Points on a hilly landscape, in no order, each with its height.
From any point a ball takes the steepest step (drop divided by distance) to one of its 2 nearest points. It stops when none of these is lower. Distance is the straight distance between rows; heights are no part of it.
lebit: [-23  -8 -37  13  24  17  -8 -27 -24 -23 -17  15  15  47  25 -11  11  -2
  15   5]  h=308
kala: [-27  12 -12  16  -6  25 -22 -20  14 -10  -9  -5  -3 -18   4  27   0  25
 -25 -29]  h=319
Rabok: [-17 -11  50 -23   3  -9 -24  38  -9   4   4  18   5 -11  -5  -3  -1  25
   3  19]  h=237
fala: [ 10   6  -7  -7   7 -13  29 -12  -7  11  30  23 -42  12   5 -15   1 -47
  26  27]  h=236
Ginek: [ 36  11   4  25  -4   2  32 -12  17 -26 -13 -27  19 -31 -36  13 -27   6
  18  14]  h=542
diz: [ 24   2  -9  -5   2 -25 -19 -15 -15  29  -7   8 -22 -28   9   4  41 -64
   4 -20]  h=193
per: [ -6  -7  -3 -10  -6 -15   2  40  -3  25 -31   7  10   2  38   3   3   4
  13  -7]  h=270
Pir: [-20  -6   0  -2 -22   6 -23 -33   9  -5   6   6  -5 -22 -29 -27   2 -65
  29  17]  h=228
Nor: [ 46 -10   5 -32  22  -6  -7  -6 -37  19  -4 -12   6 -18   2  -6  29  18
  50   9]  h=401
mopun: [ 21  11 -10  -2   7 -14  27  38  -9  27   7  16 -29  24  51   9  14   3
  -5 -15]  h=216
tasi: [-42  22 -30  13   8  38  -5 -25 -25  11   9  20  -6  23  23   0  13  14
 -37   4]  h=318
Sur: [  7   1   0   3  26  26 -12  33   7  -5 -19 -12  44  18   6  10  -5  26
 -19  12]  h=367
Mefuz: [  0  24   9  28  -5  11  -7  28  -7 -24  28  22   0   5 -20 -18  -6 -34
 -59  10]  h=210
Dini: [ 34 -10 -28  -8   7  15  29  36 -13  20   5  -4 -31  18 -40 -34  11 -19
  24  32]  h=323
runa: [-15  25  -6  14 -15   6 -25   3 -16 -32 -32  32  16 -27  34   0  25 -18
  -6  -7]  h=231
muda: [ 20 -10  -2 -28 -13 -14  37  42  25  47  19  -7  -5  36  10 -21 -22 -11
  -4  -5]  h=189
Mab: [  6  -2  -4  -2  30  22 -28   2  -5  11   1  46  27  12  -6  28  -2 -59
   8   3]  h=685
Zut: [  5 -14   5  -4 -26 -35  -2 -13   3  11 -30  -4   1 -32   3   3   7 -17
  30 -13]  h=302
zoze: [-18  -4  12  -3  10   8  -8  -7  -2  -6  -6  38  25   8 -14   4 -10 -48
  28  27]  h=699
napam: [ 12  -5   1  -3  -3  -7  29 -18   6  16  34 -15 -32  12 -19  10 -10  20
  -1 -16]  h=499
Puba: [-30  -4  -2  13 -25 -13 -34 -38 -21 -54  -8  11  13 -14  10 -27  10  -3
   0 -12]  h=596
lof: [  1   7 -28  19 -19  18 -15  24   2  10  -3   6 -15 -10 -12  -8  14 -48
  -6   7]  h=77
lin: [-23  -2   8  12  17 -16   7  -8   2 -33 -54 -14  55  -3  26   9 -16  35
 -19  -1]  h=166
bapi: [-27  -3  -8  14  26   7   9 -38   4 -45 -39  -9  36   4   6  27 -20  43
  -7  -7]  h=185
Nen: [ -4  -9  -5 -13  13   1   2 -26 -17  16  41 -26  13  42  28 -21  -3  39
   0   8]  h=289
Por: [ 13 -13   7  -6  -1 -41  46  44   4   0 -16   1  -9  45  20 -20 -12  22
 -20 -12]  h=272
dosim: [ 12  24  -8  25  -6  10 -16  19  -8 -27 -34  -3  15 -42  30  17  22  10
  14   2]  h=201
rig: [-22 -37  -2  -2  -6 -27  -9   0 -10 -24  -4   6  -3  34   7 -25   3  12
  10 -13]  h=372
lelim: [  2   6  13  35 -27  -9 -14  32  10 -51   0  -6  -6   2 -18 -11  -2  -4
 -28 -15]  h=478
taf: [-24   6  31   4   8 -14  19  16  -3  11 -33  17  16 -30 -12  29 -16  29
 -23   9]  h=145
nido: [ 16  -1  18  12   8   2  -8  41  13  -8 -10 -20  -9  10  -2  24  14  52
 -47 -36]  h=424
bepir: [-44  -8  10   0 -22 -17 -28   3  -2   7 -37  12  21 -49  19  14   0  25
 -11 -17]  h=305
somu: [ 66 -24  10 -22  -7 -19  -9  11  -2  10  31 -29  29   8 -13 -28  -3  -8
  16 -12]  h=340
nud: [ 28   0 -48  12  13 -25  -2 -18 -20  18   0  12 -26  -9   3 -12  31 -78
  -7 -14]  h=203
Sotu: [  3 -29  -1   4 -11 -32 -10  -2   5  -2 -25   5  13   0  -8  17  -5  -7
   9 -45]  h=288
dat: [ 10  24  13  -6 -30 -24  -9   7 -26  26  18   5  14 -37  16 -18  15 -23
 -18   4]  h=211
nagon: [  9 -13  10  -4   3 -10 -21 -29  -8 -30  -6 -22  15 -30 -17   0   3  19
  38   1]  h=532
lil: [ 19 -14   5  -3  17   5  -5 -27  -3   8  26 -13  -7   7 -30  29  -5  45
   1 -24]  h=504
bevi: [-53 -20 -29   7 -27   1 -38 -13   3   2 -18  23 -18  13  13 -17  16 -24
   0 -17]  h=609
Gaf: [ 20  -3  -5 -29  20  21  42  26   4  41  -7  -8 -14  18 -13  10 -12  35
  18  14]  h=524
gon: [-34  -5  26   1 -16  -5 -10  -7  23 -14  16 -32  -8 -14 -23  -4 -20  55
 -34  -6]  h=405
vaniz: [-12   6  48 -15   1 -13 -11  19  -6  -2  -2   5  36 -41  -4  14 -15  37
 -16  16]  h=175
geb: [-42   8 -21  11 -22  10   0 -22  -3   3  -5 -23  -2  -7  33 -25   6  31
   5  18]  h=251
Zukav: [ 10   8  -6   3 -25   7  19  10   3  25  -5 -26 -38 -38 -16  -3  10  26
  18  12]  h=247
Gak: [ 12 -16 -45   9  17  12  40  27 -14  21   2   5 -14  42 -21 -28   0 -35
  -7  28]  h=348
Namuf: [ 26  -3 -47  17   4 -27   6  22 -17  10   6  16 -30   4  20  -8  25 -48
 -31 -24]  h=165
Ponu: [ 19  -9  10   2  23  21  27  -3  37 -18  17 -47   1  53 -24   5 -28  40
 -27   2]  h=486
movo: [ 52 -30  -1 -44  20 -24  30  21   5  13 -15  26 -23  32 -20  -5   4 -15
  44 -25]  h=500
mula: [ 33 -15   4 -27 -16 -33  -4   6 -10  19  14 -22 -13  -7  21 -37  21 -18
  40  -3]  h=443
pup: [ -7   0  -4  15  36   7   2 -31 -23 -48 -25  -5  20  20  13  10   2  57
   9   6]  h=205
tuguz: [-17   2  -5  14 -17  -6  24   8  24 -23 -41 -10  21 -12  15   1 -30  -1
  28  14]  h=465
Led: [-25 -13 -22 -16  -3   2  -4 -19  -6  29  21  -5   7  47  41 -17  -2   5
   8  10]  h=273
naz: [ -9  35  40 -11 -33  -8 -21  -1  -2  16  27   7  16 -54  13  -4  -5  -8
  -6  18]  h=168
figen: [ 16   6   0  -2   5  34 -20 -41  11  12  49 -15  14  -9 -32  14 -17 -26
  11   3]  h=275
gike: [-31  20   3  19  20  38  -7 -11 -11 -13 -23  25  26  -7 -22  22   0   7
 -57   6]  h=561
rito: [ -3  -7   9 -24   8   1   5   0   9  24  -8  29 -53  -6   1  16  21 -37
  59  15]  h=113
gev: [  4   2 -18   9 -12  36  10   6 -11  22  21 -28 -41  -5 -38 -13  17  23
   5  30]  h=269
Luri: [-16  28   2  12   2   1  11 -18 -25 -16 -18  30  21 -14  31   1   0  -3
  -6  17]  h=259
Debu: [  7   8  -5  11 -25 -18  40   6  -3  34 -28 -12 -17 -40 -17  22   4   5
   5  -3]  h=224
rap: [ 54   5  15 -11  25 -12  16  16   7   2 -16  -7  38  -7  20  35 -15  11
  16 -22]  h=566
Sus: [ 29  13 -17  15  -6  13 -10  23  17  -2 -36 -38   2 -52  11  21  11  13
  25  -7]  h=176
bilu: [ 23 -15  -8  12  14  24  19  26  12 -16   8 -28   8  52 -24 -21 -13  11
  -9  11]  h=474
debo: [ 25 -25  21 -45   6 -30 -17  46  -1  29  38  33 -24  16  -2 -14   1 -26
  -1 -14]  h=317
manat: [  8   4 -20  12  -1  26 -11  21  14   3 -32   4  -9 -22  -7  23  16 -35
  29   5]  h=118
Ribo: [ 10 -10  -9 -13  18  -2   8 -11 -31   5 -21  -2 -19  -4  14  -2  30  27
  64  27]  h=414
midar: [ 57 -27  -5 -44  -1 -26   1  28  14  51  18  11 -51  -3 -29  -8  16 -48
   8 -43]  h=480
Kidub: [ 50 -11 -20 -26  16   5   0  26  -7  37  49   7 -37  23 -18 -10  15 -23
 -10 -18]  h=422
ren: [ 22   2   4 -13   2   5 -34  -1   9  25 -13 -10 -32 -32   9 -17  45 -77
  32  -6]  h=164
Tol: [ 46  -9  15 -30   4 -10  11   5  20  23  -5 -23  20 -19   5   2 -14 -10
  63   9]  h=597
tozo: [  9  18   9  -3  -7   4 -18 -42   1  23  16   9   1 -40  -5  21  10 -39
  13  -9]  h=271
kazur: [ 18  -5  -9 -20  25  24 -20  -2   4  23 -19   4 -29  -4   8   6  34 -56
  64  12]  h=139
daket: [ 12  29 -14   5 -17   3   6  -6  19  29  -8   4   4 -20  35  17   5 -61
  19   2]  h=618
narir: [ 13   6 -36  24   0  14  -4 -47 -14 -15  14 -28 -13   8   2 -11  20   4
  25  -2]  h=239
lat: [  2   2 -15  12 -10  30 -25  30  30  -8 -31 -25   3 -43 -17  20  -7  -1
  19   8]  h=152
buk: [ -9   1  -4   9  22  33   3 -21  -5   5   0  29   5   1 -45  40 -13 -24
  -1  10]  h=529
riku: [ 18  11  10 -15  -5   3   2  -6  35  17  -1 -10  13 -21  23  13 -13 -47
  57  13]  h=608
Mot: [ -9  24  -8  25 -25 -11  -3   4   1 -29  12  33   3 -15 -15 -16 -15 -59
 -50 -10]  h=151
dolir: [ -2   6 -34  19 -13  -6   7  31  -2   9   0  20 -17  16  25 -12   9 -44
 -16   1]  h=122
nos: [-31   0   4   6  32  27  -6 -10 -13   6 -17  45   8  14 -30  47  -4  -6
 -34 -10]  h=544
guko: [-32  27   5  20 -29  15 -19 -48 -17 -63 -13  22   7 -34  -9 -20  -3   6
 -29  -6]  h=590
vidu: [ 64 -14 -20 -29  -7 -14  -4  48  12  31  30  -8  -8  21  -4 -32   5 -20
  -6 -27]  h=394
kon: [ 14  12  31   2  18  15  -1  69   8 -11 -15  -2 -18   9   8  25  10  44
 -25   2]  h=446
Sagib: [-29 -17  -9  32  -3   9  -3  16   3 -27 -39 -13   6   8 -36  -1  -1  23
 -38  -2]  h=402
veri: [  1   1  30 -12  40   1  16  18  -7   9   9   8  18  45   3  19  -6  21
 -45   2]  h=154
nezu: [ -9  -4   1  19 -16 -23   2 -10   3 -12 -11   7  11  -2 -12  14  -6  -6
 -33 -33]  h=274
Tolub: [ 25 -16 -18 -17   5 -12  24  -9   0  37 -14  -7  -3  14   7  -1  11 -15
  35  -7]  h=519
Bega: [ -1   8   0 -13  28  -2  -9 -31 -31  -1  54  36   6  22  21 -12   1 -37
  19  27]  h=726
dufip: [-24 -23  16  -8  -8 -38 -11  23  -9  -9 -39  14  20 -13  22  -3  -3  24
  14  -3]  h=292
tiri: [-58  23  37  -4  11  11   4  -2   0 -26 -13  10  26 -15   4  -9 -20  35
 -25  51]  h=202
gole: [-19 -25 -18   1 -12  20 -10 -10  26  12   3 -31 -50  -2 -34  26   0  40
  15 -20]  h=556
toza: [ 22 -14  21 -39 -21 -38 -18  -2  12  44  16 -11 -38 -27   1 -18  23 -37
  30 -19]  h=458
riko: [ 10   2 -22  21  24  12  -7 -33 -12 -40  -1 -19   1  17  28  10  13  37
  28 -11]  h=223
sudib: [ -9  23  20  10   9  10   0  46  -3 -34 -18  -3  -2   0  25   6  13  45
 -14  21]  h=470
totev: [ 14  20   7   1 -19  -2 -36 -26  20 -15 -18 -20  42 -61  29   4  -1 -22
  30  -5]  h=634
Radig: [-21  10 -21  25 -36   9 -31 -11 -10 -19  11 -12 -30  -9   9 -17  24  21
 -11 -15]  h=548
zudi: [ 13 -11  28 -27  13  15 -22  35  -1   7   5   4  -4 -14 -20  16   3  23
  33  19]  h=290
pupo: [-28   0   2  17  -4  -5 -17 -38  15 -47  -1   7  17  22   3   7 -10  11
 -40 -48]  h=262
Pufo: [  0 -11 -21  16 -30   6 -18 -13   9   5  27 -40 -30  -5 -17  -7   6  31
  -8 -26]  h=552
sufof: [ 44 -23  11 -16   3 -22 -12  36   0 -12   2 -19  32  22  14 -21  -3  17
  10 -16]  h=377
fuvid: [  7   9 -17   2   3  11 -36  25  -5   9  -9  18  21   4  43  16  25 -38
  10 -21]  h=661
Kun: [ -8  12   6  -7  22   9   4  -2 -19   9  21  35  19  17  20 -12  -8 -51
  23  46]  h=713
bizi: [ -8  22   7 -10 -18   0 -23 -60  -5  14   0  -8  -5 -61 -16 -22  23 -61
  18   5]  h=253
kar: [  4  -6 -14  15  22  26 -12   5 -16 -21  -9   2  26  30   4   5   7   4
   0  11]  h=334
dufet: [-22 -13  13 -10  44  22 -14  21  12   2 -39 -19  66  11   5  20 -14  40
 -45  17]  h=399
rola: [-34  13  -9  -4 -18   9   8 -44  -7  39  -4  13  -4 -28   5  -4   2 -31
  24  25]  h=117
nim: [ 22   5  -9   3   1 -14  -8   4 -40  -7  39   1 -39   2   6 -31  35  -7
   0  11]  h=448
komi: [-59 -21 -27   4 -12  -1  -3 -16  -4  22   3  22 -35  29  -7  -3   4  -9
 -17  -6]  h=613
rem: [ 19 -25  12   8  15  -9  -5 -11   3 -25  18 -20  18  26 -29  13  -8  34
 -28 -31]  h=511
minu: [-45  14  42  -8  29  21  14   3  19 -14 -18  -8  38  19  -6  -8 -20  35
 -47  64]  h=159
vov: [-63  15  29  -9  -9  -2  -3 -17  12   2  -4   3  36   3  19 -18 -13  33
 -75   8]  h=158
Vub: [ 27   3  22  -9  22 -13  -1   0  -3  -3   2 -18  37 -16  20  38 -10  49
  -9 -14]  h=550
dakal: [-23 -12  14 -24  -3 -11  21 -21   0  35  -7  19 -28 -17 -12   3  -5 -17
  46  32]  h=76
radap: [ -6 -11  11   2 -13 -34  36 -25   8  -8  10  -4 -22  14 -10   0 -15  11
  17  -7]  h=494
Fut: [ -6  -5  -2  14  22  16  -6 -54 -18 -15  18   4   1  10 -43  26   0  28
 -18 -17]  h=510
Depiv: [ 29  -3 -32   3  -1   4  -8 -57   6   8  12 -39 -21   0   8  -6  28 -30
  46 -15]  h=252
mit: [-61  26   1  17  -1  44  -9 -15  -9 -36 -38  17  14  -6  -2 -10   3  30
 -64  21]  h=574
nonib: [-43 -11  22  -2   7   2  10 -18   3  -6  15 -11 -19  24 -26  -3 -17  48
 -18  20]  h=396
Sarib: [  5   6  11  -5  -9   4 -42  31  19   0  -7   0  51 -15  24  14  -4 -25
   5 -16]  h=649
negu: [  9  -8  20 -12  11 -20 -19 -18   4 -32   0 -20  20 -42   6  26 -12  48
  23 -11]  h=540
savi: [-16   6 -17   8 -11  -9  23  -2 -14  -5 -30 -28   9 -12  30 -21   2  44
  24  24]  h=241
kuzor: [  1   2  14  19 -14   8 -32  36  -4 -27  -6  19  -5 -23 -44   3  13 -15
 -18   4]  h=449
lir: [-34  10  16   1  -1 -16  -3  -9 -12  -6 -22   8  57  -1  31  -7 -12  15
 -44  -1]  h=138
tubig: [-45  22 -11  27 -27  16  23   5   5 -20 -31  14 -25  -8   2 -10  -1  -7
   2  28]  h=523
gog: [ 15  -3  -8 -33  -2 -18  34  16  -1  47  33  15 -46  16   6 -25  -5 -31
  18  18]  h=263
rof: [-23   5  38   3 -18 -16 -14 -24  23 -37  11   3  20 -18  -9   6 -31   7
   0  -8]  h=242
Pidip: [ 24 -15  18 -33  15  -3 -30  35  -5  17 -23   2  30 -35   0  27   7  30
  26  -3]  h=322
Tida: [-46  27  13  21 -11  26  -9 -18 -17 -55 -21  27  -7 -23 -11 -15   2  26
 -22  25]  h=583
Reg: [ -2  -4   1   4  -2  -6  15  18  -1 -21 -22  -3  20   8  16 -20  -4 -12
  46  38]  h=447
poka: [-16  -8   9  -6  -4 -14  43   3  38   8 -25 -15   6  -5   5  24 -41  16
  23   8]  h=477
Gilu: [ -5  -1  14  12 -18   1 -14  12  15  -1   2 -31  -7 -23 -27  19  -4  49
 -42 -29]  h=411
ruguv: [-12   5  18   4  13  -2  22   0  -6   9  35  15  -6  30  -3   8 -12   8
 -41   6]  h=188
Vozab: [  4 -10  30 -24   1 -39 -15  14 -13   8  41  37  -5  15  14 -14  -4 -25
  -3  -6]  h=268
zom: [-39 -22  11   1  -3 -13  -2   1  -2 -16  -5 -11  13  26  -2 -28 -11  33
 -11  12]  h=385
Bazuf: [ 24  -4  10  14   6 -13  59   0   5   0 -15 -11  20   4 -34  11 -31   7
  -1  16]  h=557
zep: [  6  -8  -9  -4  23   5  62  12 -10  31 -31 -12  18   9 -21  21 -21  38
   5  31]  h=545
Pavas: [  6 -27 -39  10  17   5  31  -3 -25  12  -5  -4 -27  45 -28  -7  12  19
  -3  -6]  h=378
muvi: [-44  17  -2  11 -25  10 -24 -22  12 -18 -33  19  19 -45  14  14  -8  11
 -34 -33]  h=312
numi: [ 43  -3  20 -26  19 -10  17  29  28  -6  -7 -26  35 -10  14  11 -36  18
  39   2]  h=582
gikip: [ 20  -2  -2  -2  -7  21 -14  -8  32  19  43 -21  26  13 -15  -3 -26 -21
   2  -4]  h=291
niner: [ 11 -28  34 -22  -3 -27  16  27  35  -1   8  -2  11  29  -5   4 -38   6
  18 -16]  h=103
lusus: [  5  10  20  20  20  37   0   1  40 -40   9 -13  13   1 -40  28 -37   4
  -2  18]  h=515
miba: [  4  10  -4   7  16  28 -19 -17   6 -17  39 -34  29  38  30 -11  -7  33
 -18  -2]  h=304
bedeg: [  8  30 -12  32 -14  -3  -2  28 -28 -22  29  10 -37  -9  -7 -23  20 -15
 -47   9]  h=276
mome: [ 62  -7 -36  -1   1  13  11  38  -6  14 -17 -30  -4  12  -7 -13  19  16
  10 -19]  h=439
ger: [ 41  10  -5 -29   3  14  34  16  -8  47  36   2 -40  11 -14 -18   9  -2
  29  31]  h=293
Gef: [-62  22  28 -11 -23   1 -14 -16   7  17   5  24  21 -29  16   1 -20  22
 -43  10]  h=153
Nukar: [ 39 -18  -1  -7  -2 -15 -15 -10   4   5  34 -16  37  21   6  -3 -11 -27
   2 -30]  h=311
Lag: [  3 -17  -6   3  -4 -37  49  39   9  -8  -2  16 -33  37   9 -16 -17 -25
 -13  -2]  h=300
Tezop: [ 27   0 -11   9  -1  15  -8 -52  16  -1  32 -29 -17  -3 -28   3  -2 -37
  38  -8]  h=264
sed: [ 25 -12   3 -22  -4 -11  40  48  17   9 -12 -10   5  38  11 -31 -23  10
  18  14]  h=232
Vumom: [ 16  24  -5   7  -7   6  27  30   2   8 -11 -23  -2  -8  33  -9   2  27
  15  24]  h=218
tagev: [ 11  24 -14  20 -20   6 -18 -23  19 -19  -7  -9   3 -31  30   5  11 -41
  37 -12]  h=627
Tov: [ -1  -2 -17   1   6  -8  12 -35  -4  14   4   8  17  13  16  14  -2 -17
  10 -13]  h=530
sepap: [ -7  16 -37  21   8  12   9 -38 -48  -1  30  10 -18  17   9 -16  24   0
 -29   8]  h=303
Vug: [ -6  -1 -13 -22   1 -16   9  21 -13  55   2  14   5  21  52   2   9  -5
 -10  -7]  h=246
Devez: [ 28  -4  10  -7  -5 -28   7  14 -25   2  12   2 -18   0   8 -11  22  10
  17   0]  h=425
verak: [ 42   4 -17  -1   0 -14   7  11 -25  12  59   3 -62   0 -13 -17  24  -7
 -24 -10]  h=442
Bez: [ -9  11   5  -5   0 -24  16 -15 -36   2  19  25 -41 -19  -2 -37  20 -53
  26  44]  h=199
tuf: [ 54 -18  12 -49  11 -12   0  23 -26  39   3  -9  29  -8  -3 -15   8  31
  21  -2]  h=380
bug: [ -7 -29  19 -23  53  10  -5  16  18  13 -26 -23  46  50  -1  18 -12  49
 -32   2]  h=426
nurur: [  8   1  -3  -4  10  -3   6 -10 -28  -4 -13  12  -9  -3  20  -9  24 -22
  53  29]  h=427
rago: [  5  30 -12  12   5  16  26  21  -7  27   4   7  -9   4  26  16  11   0
 -14   9]  h=177
pano: [ -1  19   0  -4  18  20 -42 -10  -8   3   2  41  35  -9  25  27  11 -40
  -4 -18]  h=673
gado: [ -2 -10   8  -3 -26 -26  27  -6  26 -10  -4 -26 -24 -17  -5   0 -22  34
  30  -2]  h=488
delor: [ -3 -11 -34  15  18  13  44   0   1   9  -4   4 -16  59  -4   1 -13 -10
  -6   9]  h=368
dogig: [-18  18 -25  31 -42 -12 -14 -43  -7 -28   1  -2 -29 -22  -1 -12  20 -10
 -20 -34]  h=546
mota: [-26   2 -25  12  -8 -18  12 -56 -24  13   0  11 -19   1  13   5  10   3
  -2 -13]  h=536
geg: [ 19 -26   9 -10 -10  -6  -2  26  36   7  22 -30   2  35  -3  -4 -19  14
  -9 -37]  h=136
Vanov: [ 55 -35 -14 -45  23 -10  23   9  16  41   7  17 -39  24 -34  -4   0 -44
  32 -27]  h=490
guni: [-15  28  19  33   0  39   2 -10  37 -35  12 -12  21   2 -25  14 -31  -8
 -48   7]  h=503
Rupam: [ 42   4 -29  14  -8  14  -5  14  -5  14   2 -33  24  -6   3  -3  12  -9
   3  -7]  h=423
gulu: [-11   3 -28  24   4  27   6 -14 -33   1  28  -3 -41  17 -28 -13  24  20
 -19  22]  h=287
Dusuf: [-23 -34 -28  13  -1  10  13  16   2   1 -27 -22 -17  35 -33 -10   5  30
  -7   5]  h=387
siru: [-39  15  35  -5  -1 -10   8 -11  27 -39 -11 -11  29 -23  15   9 -40  32
 -10  19]  h=227
Piva: [ -4 -22 -20  -5   5 -38  -4   9 -22 -21  18  25 -18  40  30 -32   9 -24
   0  -4]  h=349
mepod: [ -6 -18  37  -2  -2 -30  21  18  34 -11 -13  25 -17  12 -13  28 -28  -3
  13 -21]  h=137
vagoz: [-22   9  42  -9  39  21  14  18  20  12   1  -4  26  26  -7  20 -15  26
 -54  31]  h=95
Nug: [-33  26 -36  16 -16  44 -29 -30  -9  14  -2   7   2  -9  30   6  18   2
 -33 -23]  h=326
muma: [-32  -7 -23   2 -24   4 -13 -41  14  -2  18 -20  -6  28  20 -15 -10   9
   7 -11]  h=260
mak: [ 26  12   2  27   2  17  14  -7  14 -34  17 -12  14   5 -25   2 -21 -16
   6  10]  h=528
leli: [-28   7 -32  38 -20  -3  10 -46 -24 -19 -16  -3   5  -6   3  -7  10  20
 -28 -18]  h=541
noga: [-26  20  -1  13 -20  28 -17 -27  15 -15  15  17  -8 -14 -19  -6 -12 -34
   6  13]  h=204
gitar: [ -9  21   1 -14 -15 -11  13 -33 -28  46  16  -3 -28 -33  -4 -32  25 -41
  17  40]  h=155
suz: [ 33 -15   2 -46   9  -8 -15   0   2  54  19   3 -50 -22 -24  -8  31 -61
  18 -17]  h=471
ninub: [ 36 -15  -6 -23  16   2  25  15  -2  18  -8  11 -27  20  -8  15   6   3
  43  -5]  h=509
nefun: [ -2 -20 -26   9  25 -34  35  14 -12 -12   8  25 -25  62  28 -19  -5 -19
 -28  -3]  h=324
vuzu: [-22  -6  37  -2  18  -6  22  -6  13 -29   9  -9 -32  -3 -25  20 -18  68
  -1  16]  h=408
masi: [  9  14   4  -2 -15 -14 -26 -37 -24  12  13   6  26 -36  17  -8  14 -19
  -6  -9]  h=245
moz: [-32 -15 -21 -11 -14  -8  -2 -21   0  42  35  13 -51  15  -4  -7   5 -20
  -1 -11]  h=617
Sefup: [  4 -15   7  14   5   0 -42  -9  -5 -40  11  -9  18   1 -18   0   2  16
   7 -24]  h=522
muzez: [-26  16  10   1  12  22 -17 -31  24 -30  20 -46  34  17  28 -11 -19  54
 -35   8]  h=314
ramib: [-33  33  36  -5 -15  13 -16  -1  12  -5   2   7  32 -67  -1  10 -27  16
 -26  19]  h=125
fol: [-12  24  19  34 -25  18 -13  -2  20 -59   7  -1   9 -21 -21   3 -16   5
 -43 -13]  h=493
gim: [-25   9 -15   6  16   6  -9 -32 -50 -30  -2  28  20  13  26 -14  18   6
   0  15]  h=286
beze: [-26  -4  -8   4 -18  -5 -40 -20  -6 -25  -9  22 -11  -4  20 -20  28 -35
  28  -4]  h=603
fofot: [-28  18 -17  29 -23   7  15 -12   6 -15  10  30 -32  -7 -35  -9 -12 -47
 -29  10]  h=182
desol: [-24  14   7  21   6  27  21  12   6 -21 -15   5 -14   5 -13  12  -6  22
   3  39]  h=507
mafud: [ -6 -12  28 -13  -1 -13   0  14  22   5 -16  36 -24 -13 -26  36 -10 -27
  27 -10]  h=167
niz: [  3  12   6  28  -4  11  13  34  -7 -36  -8  -4 -33   0  -1   0  11  25
   0  14]  h=489
gez: [-27 -22  -4   0 -21 -10  -1 -17   7  15 -40  -8   4 -40 -26  13  -9   5
  28   0]  h=316
popar: [-44  13  29   9  -1   3 -12 -45  29 -68  -8  15  11   4   4   6 -27  21
 -27 -15]  h=254
nabit: [ 28 -16   2  -6 -13 -28  -5  51  -3  13  20   8 -16  14 -13 -12   2 -11
 -25 -25]  h=359
vup: [ 31  -8 -10  -1 -12 -19 -22  30  -9  16   0 -21  36   2  24 -15  12   7
  -5 -24]  h=404
Mosak: [  5  16   9   1 -11   1 -41  -6  17  -9  -2 -13  57 -33  39  19 -13   0
  -8 -28]  h=641
kiv: [ 42  -8 -17  14   8   9  10  51   4 -14   2 -19  -8  36  -5 -11  11   8
 -15 -15]  h=457
Tati: [ 20 -13  14 -36   1   3  33  24  43  35  28 -28  -5  45   1 -10 -35  20
  -4 -12]  h=160
fali: [ -5   5  -2   5  19  32 -26 -49 -20  -3   8  15   9 -22 -53  32   4  -5
   3   0]  h=518
luk: [  0  15  18  -7   5 -17   4   6 -10  -1  36  23  -2  21  35  -2  -5 -11
 -19   4]  h=221
gosa: [  7   1   4  -5 -11  -7  11  20  13  37 -23  14 -18 -34 -19  42   5 -16
   0 -21]  h=198
Nudo: [ -8  -4  -6  22   5  28 -19  27  -1 -12 -24  12  -6  -1 -31  18  12   4
 -18 -10]  h=421
virag: [ 26 -21  28 -40   4 -17 -24  34 -19  39 -15  14  31 -25   4  -3  15   1
  28   5]  h=350

For each start below, name the point where the ball stops.
Zut -> vagoz
desol -> niner
Ginek -> dakal
Vub -> taf
gike -> taf
mota -> Devez
kiv -> lir
zep -> Devez
tuguz -> taf
verak -> vagoz
bug -> lof
zoze -> taf
Pavas -> dakal
dufet -> lof

Call two points neighbours if one is among the 2 nearest of the other. Go from one point of each pair to the other, from neighbour to neighbour, staying as low as possible. Name the highest point that can't be avoided.
dakal / lir -> Bazuf
taf / ramib -> vaniz
lir / rago -> bepir
Mot / Devez -> nim
ramib / lir -> vov
taf / Mot -> tozo
dakal / lof -> nud
niner / vagoz -> gez

For each start below, name every point that the ball comes to, in order.
komi -> bevi > beze > Puba > guko > Tida > mit > gike > nos > buk > fali > Fut > lil > napam > radap > gado > poka > tuguz > Reg > nurur > Ribo > Nor > tuf > virag > Pidip > zudi > Rabok > vaniz > taf
vuzu -> nonib > zom > rig > Piva > nefun > Lag > Por > sed > muda > Tati > geg > niner
Radig -> dogig > leli > mota > Tov > Tolub > ninub > movo > Vanov > midar > suz > toza > mula > Devez
Bazuf -> Ginek > mak > lusus > guni > fol > lelim > kuzor > Nudo > Sagib > Dusuf > Pavas > delor > Gak > Dini > ger > gog > fala > Bez > gitar > rola > dakal
Ponu -> bilu > kiv > mome > Rupam > vup > sufof > somu > Nukar > gikip > figen > Tezop > Depiv > narir > riko > pup > bapi > lin > lir
Nug -> tasi > sepap > gulu > gev > Zukav > Debu > gosa > mafud > mepod > niner
